Each row is a point on a tangle of strands that fork, close into loops and nearly touch. The rows are in no order.
In the rows, 128 means zero.
Points whose rows are less than 61.5 apart are linked; no others are. Some points are linked to none.
J_204: [156  85  98 194  83 158 132 141 131 107 133 145 112 158  75  83 105 106
 172  69 143]
J_361: [152 118 113 191 105 130  95 166 151 130  70 104 109 166 103  93 122 121
 143  71 167]
J_514: [104 144 148 193 117 234 119 106 106 107  94 120  98 112  53 133 150 158
 155 137 136]
J_422: [130 104 133 150  84 119 108 166 135 114 101 190 173 161 139 114 108  93
  81 115  60]
J_462: [154 111 131 141 109  82 117 179 147 136 136 144 132 140 162 124 108 108
  83 110 127]
J_301: [138 153 128 137 167 105 119 112 146 155 148  64  83  93 161 128 146 179
 139 121 166]
J_500: [145  83 105 187  71 146 116 163 133 108 120 170 146 161 100  98 106  84
 134  70 122]
J_525: [131  99 134 118  87  95 155 137 140 117 111 198 177 165 130 125  79  73
  99 134  72]
J_653: [132 142 137 190 122 172  73 139 125 128  56  84  80 142  72 112 164 160
 153 113 160]
J_889: [139 139 132 106 173  92 123 111 129 144 163  76  89  87 161 132 138 161
 137 132 153]
J_190: [114 147 149  96 154  95 116 128 118 128 135 141 138 113 178 158 148 132
 100 157 111]
J_799: [ 97 133 118  78 118 190 198  93 120 104 148 183 174 146  76 132 113 113
 144 149  89]
J_206: [164 104 117  73 163  37 125 129 138 152 174  96 118  97 156 118 123 133
 133 113 160]
J_167: [141 109 113  81 118  92 203 107 133 134 171 123 128 132 130 125  76  93
 149 150 142]
J_139: [ 95 121 135  40 191  76 141  83 114 157 163  78 137  78 161 163 148 161
 136 159 147]
J_143: [127 101 129 121  86 120 154 129 136 110 109 210 186 167 107 118  87  75
 114 123  71]
J_609: [108 149 137 106 122 171 108 132 108 109 103 169 156 143 125 137 148 116
 102 160  76]
J_904: [107 140 155 118 163  90  87 142 143 152 147 131 150  97 192 177 170 155
  85 138 124]
J_834: [146  85 124 100  82  83 193 133 148 130 149 177 161 162 126 121  62  68
 113 132 108]
J_516: [ 84 169 147 156 110 199  72 157 118 121  79 131 153 134 108 165 188 152
  93 152 110]
J_826: [114 132 146 203 110 217 132 110  98  80 126 184 113 121  39 132 128 135
 172 110 125]
J_686: [124 124 148 117 161  73  82 147 159 160 160 119 149  95 186 165 168 155
  89 121 144]
J_825: [132 120 136  89 180  72 106 117 136 145 169  88 113  83 166 148 150 161
 122 126 154]
J_835: [116 123 123 153  98 178 100 152 113 111 108 162 149 142 100 124 141 111
 107 121 100]
J_523: [134 135 134  82 143  92 160 114 118 128 142 118 128 121 148 136 105 108
 135 156 136]
J_359: [133  91 118 135  86 139 142 127 117  96 120 217 167 167  78 110 101  74
 139  96  89]
J_278: [145 117 128  72 144  59 153 125 124 144 160 114 130 112 150 132 108 113
 137 143 148]
J_549: [ 87 157 146 162 106 210  85 152 110 113  85 137 147 128  90 154 172 145
 101 149 113]
J_428: [ 97 167 134 139 119 181  81 156 121 124  96 141 157 138 138 149 179 147
  82 151  97]
J_890: [136 157 138 141 180 110 114  97 157 171 136  49  81  81 163 133 159 197
 143 116 181]
J_881: [147 127 121 190 114 137  72 164 144 127  62  96  98 157  94 102 143 131
 142  85 161]
J_105: [128 109 133  87  95  91 186 127 137 136 149 174 176 142 146 140  86  91
 108 165 100]
J_229: [117 110 140  62 195  65  94 108 138 156 167  92 135  80 172 155 165 163
 112 126 146]
J_360: [148 120 130 166  98  89 111 187 160 142 115 146 145 150 166 129 117 117
  75  98 129]
J_784: [138  88 117 182  70 158 112 157 118 104 128 199 155 159  85 105 113  86
 132  82 112]
J_584: [102 155 141  69 161 110 156  94 106 132 135 121 144 104 165 160 136 136
 131 178 125]
J_934: [122 109 130 166  98 193 114 134 107  93 127 171 131 135  61 121 128 108
 143 108 115]
J_976: [126 115 112  53 145  77 191  95 116 152 189  94 135  93 147 138 104 128
 157 164 149]
J_411: [155 102 119  57 153  35 136 126 132 156 170 103 141 105 158 124 118 124
 139 123 155]
J_170: [111 148 144 187 118 197  90 125 116 125  64  87  89 128  62 127 165 165
 149 133 154]
J_738: [127 168 117 109 166 174 133  87 108 121 128  84  82 115 126 113 150 159
 159 160 118]
J_993: [ 79 135 132  44 178  91 165  79 103 153 161  96 152  77 164 170 147 159
 132 176 140]
J_958: [102 185 129  95 188 159 119  85 101 123 131  87  99  97 156 141 167 171
 147 168 117]
J_467: [116 132 143 207 109 224 132 103 110 106 103 134  88 119  42 121 139 154
 174 116 144]
J_767: [169 114 121  88 159  62 157 105 127 145 168  80  81 101 138 104 103 135
 160 130 163]
J_674: [125 121 134 112 103 133 129 136 124 112 105 181 165 156 134 126 110  91
  99 139  73]
J_10: [125 124 133  81 115  97 177 121 126 134 142 157 160 137 150 141  98  99
 115 167 112]
J_765: [156 115 106 171 117 136 135 147 147 131 121  96  94 151 126  87 101 124
 142  90 153]
J_183: [144 133 134 108 148  87 126 139 128 132 149 114 111 115 165 135 124 124
 113 133 136]
J_473: [159 114 131 120 122  68 123 169 140 134 147 139 125 130 164 127 109 108
  93 120 133]
J_106: [137 128 130  88 127 103 168 115 122 126 137 136 137 135 142 132  96  97
 131 152 127]
J_829: [126 112 125 168  78 121 101 182 143 126 100 171 168 159 147 118 120 103
  75 105  85]
J_926: [137 135 128 107 130 118 138 131 121 117 126 139 127 140 151 127 107 105
 115 139 117]
J_41: [132 176 141 152 179 120  97 100 162 169 107  51  85  99 157 138 171 195
 149 117 178]
J_692: [121 116 126 148  93 159 105 155 121 110 110 176 160 150 114 118 129 102
 103 114  88]
J_118: [106 159 133 114 130 165  97 141 112 114 107 149 151 137 148 143 164 133
  93 155  86]
J_805: [103 174 136  87 186 134 127  87 103 122 131  98 111  94 163 150 157 160
 141 170 122]
J_437: [127 101 132  94  80  90 193 130 146 128 158 187 186 147 141 136  73  87
 101 166  81]
J_475: [128 148 134  81 165  96 154  96 113 132 146  98 107 103 152 138 116 131
 147 157 142]
J_537: [101 109 139  42 200  65 109  92 128 159 163  87 138  83 167 166 164 163
 118 145 145]
J_132: [107 186 122 119 180 167 110  96 112 136 131  74  93  98 156 136 174 186
 144 154 131]
J_19: [146 109 125  68 180  51 121 114 135 151 174  81 107  85 157 127 137 154
 139 118 160]
J_601: [133 120 130 174  90 104 103 189 155 137 100 158 157 158 160 124 120 110
  71 100 106]
J_269: [128 184 131 153 170 140  97 106 150 163  98  55  83 114 146 128 175 193
 152 125 168]
J_137: [119 117 141 197  98 203 121 127 107  87 126 183 126 129  49 129 128 118
 156 106 124]
J_524: [101 135 133 166  97 204  96 148 110 111  99 148 147 130  84 136 154 129
 114 131 118]
J_569: [116 186 126 149 156 170  96 113 135 151  95  60  92 125 124 126 180 188
 146 144 156]
J_83: [112 127 121  51 156  90 184  88 109 152 179  96 141  85 153 149 120 138
 153 172 147]
J_71: [135 147 131 126 146 114 123 140 130 128 138 109 110 121 165 132 128 134
 113 128 136]
J_718: [129 141 119 160 110 135 103 171 143 135 103 126 141 152 149 126 133 123
  99 106 134]
J_218: [138 138 122 183 121 152  83 147 139 131  65  82  97 154  92 108 150 146
 147  99 161]
J_415: [114 174 121 132 163 157 109 114 128 135 131  79 100 112 156 131 157 172
 135 142 135]
J_399: [137 144 117 140 136 132 124 145 135 125 130 105 109 132 156 118 123 131
 117 118 137]
J_252: [143  89 134 115  82  76 170 143 145 124 126 187 168 164 132 121  70  68
 102 133  92]
J_449: [153  98 116  89 108  82 196 120 139 132 161 132 129 145 127 120  68  82
 141 139 141]
J_201: [131 114 127 164 120 204 139  95 105  97 132 138  87 126  41 108 128 138
 174 118 123]
J_417: [119 138 131  68 165  91 168  81 110 140 155  87 114  92 149 143 118 141
 157 166 148]
J_941: [134 111 125 133  97 133 119 148 123 109 110 180 153 158 132 114 108  88
  99 117  83]
J_448: [111 138 135  98 113 149 129 124 116 113  98 178 172 152 130 135 126 105
 103 160  70]
J_220: [141 107 122 152 120 192 156  79 104  96 137 147  78 136  28  98 123 139
 190 113 123]
J_807: [134 146 132 158 125 105 102 170 158 144 115 119 138 137 170 142 136 136
  92 108 147]
J_696: [134 117 112 166 100 147 114 165 140 125 112 137 139 154 131 111 118 109
 107  97 123]
J_698: [139 104 108 175  88 151 115 167 134 119 107 143 138 157 113 102 115 100
 122  83 128]
J_99: [144 128 111 156 120 138 126 147 142 127 124 105 107 144 141 103 114 126
 125 105 141]
J_381: [ 82 149 141  55 167 106 160  84 103 144 147 118 157  87 168 174 147 150
 127 185 127]
J_868: [127 113 124 135 115 183 134 112 107  89 126 167 127 142  55 118 122 111
 159 118 110]
J_297: [108 154 146 108 167 103  98 133 127 137 141 128 136 102 188 168 162 149
  92 147 119]
J_792: [164 102  99 169 116 153 145 123 139 125 127  98  76 149 103  74 103 126
 161  93 143]
J_308: [153  85 100 205  76 148 122 159 141 117 111 136 123 164  85  84 104 100
 164  61 154]
J_458: [133 131 151 142 148  70  82 159 173 166 142 117 153 105 181 166 160 153
  85 114 163]
J_959: [153  99 103 197  93 136 114 163 146 129  91 112 117 164  97  87 106 112
 152  68 161]
J_654: [134 120 114  72 136  98 206  94 125 138 180 112 129 112 137 131  88 111
 156 166 144]
J_447: [121 124 138 201 110 218 139  99 101  94 124 153  89 121  38 115 130 146
 175 112 134]
J_347: [135  92 120 151  87 154 122 135 116  98 125 199 151 162  76 109 111  82
 140  91  99]
J_998: [137 140 141 154 133  78  91 171 168 153 128 125 146 122 179 157 147 144
  85 112 151]
J_148: [150 123 136 110 141  64 116 154 138 142 159 123 126 114 165 137 127 126
 101 123 144]
J_414: [104 155 143 179 123 220 108 109 112 123  84  88  86 117  61 132 165 173
 148 149 143]
J_911: [129 164 125 103 175 137 141  85 114 128 136  81  78 106 145 119 138 156
 158 157 130]
J_282: [156  86 114  91  93  77 201 129 147 130 164 152 143 157 126 117  62  68
 131 132 136]
J_390: [120  97 127 128  81 135 151 125 127 105 114 224 191 170  81 116  96  77
 129 110  73]
J_101: [158  88  95 177 101 156 139 129 134 113 131 123  91 153  85  77  99 115
 172  77 139]
J_715: [107 159 141  84 158 116 135 111 108 123 123 134 138 114 167 153 141 130
 118 167 112]
J_179: [125 164 111 135 151 175 121 107 120 130 125  77  88 123 130 112 150 164
 148 145 133]

A piece is two or more points that can be reached from each other along the links. Count, over all rows, the pieces, the separate loops (a circle has one, a figure eight two, a Y none), the forks (points with three links) and the tips (points with one).
pieces | 3
loops | 2
forks | 5
tips | 7

A fork is a point with three links, a tip a point with one. Leave the first point through the second and follow the links. Name the first fork or tip that comes.
J_569; J_269 | J_825
J_516; J_428 | J_941
J_959; J_361 | J_447
J_834; J_282 | J_523
J_805; J_958 | J_911

How many points has the smallest loop of links through each point below? Write none if it is on no loop.
J_524 | 11
J_881 | none
J_106 | none

Name the points in between on the shortest way along the links from the first point to the second, in order.
J_390; J_698 | J_359, J_347, J_784, J_500
J_218; J_204 | J_881, J_361, J_959, J_308
J_807; J_889 | J_998, J_458, J_686, J_904, J_297, J_190, J_715, J_584, J_381, J_993, J_139, J_537, J_229, J_825
J_399; J_835 | J_71, J_183, J_148, J_473, J_462, J_360, J_601, J_829, J_422, J_941, J_692
J_692; J_118 | J_941, J_674, J_448, J_609
J_825; J_167 | J_19, J_206, J_411, J_278, J_523, J_475, J_417, J_83, J_976, J_654
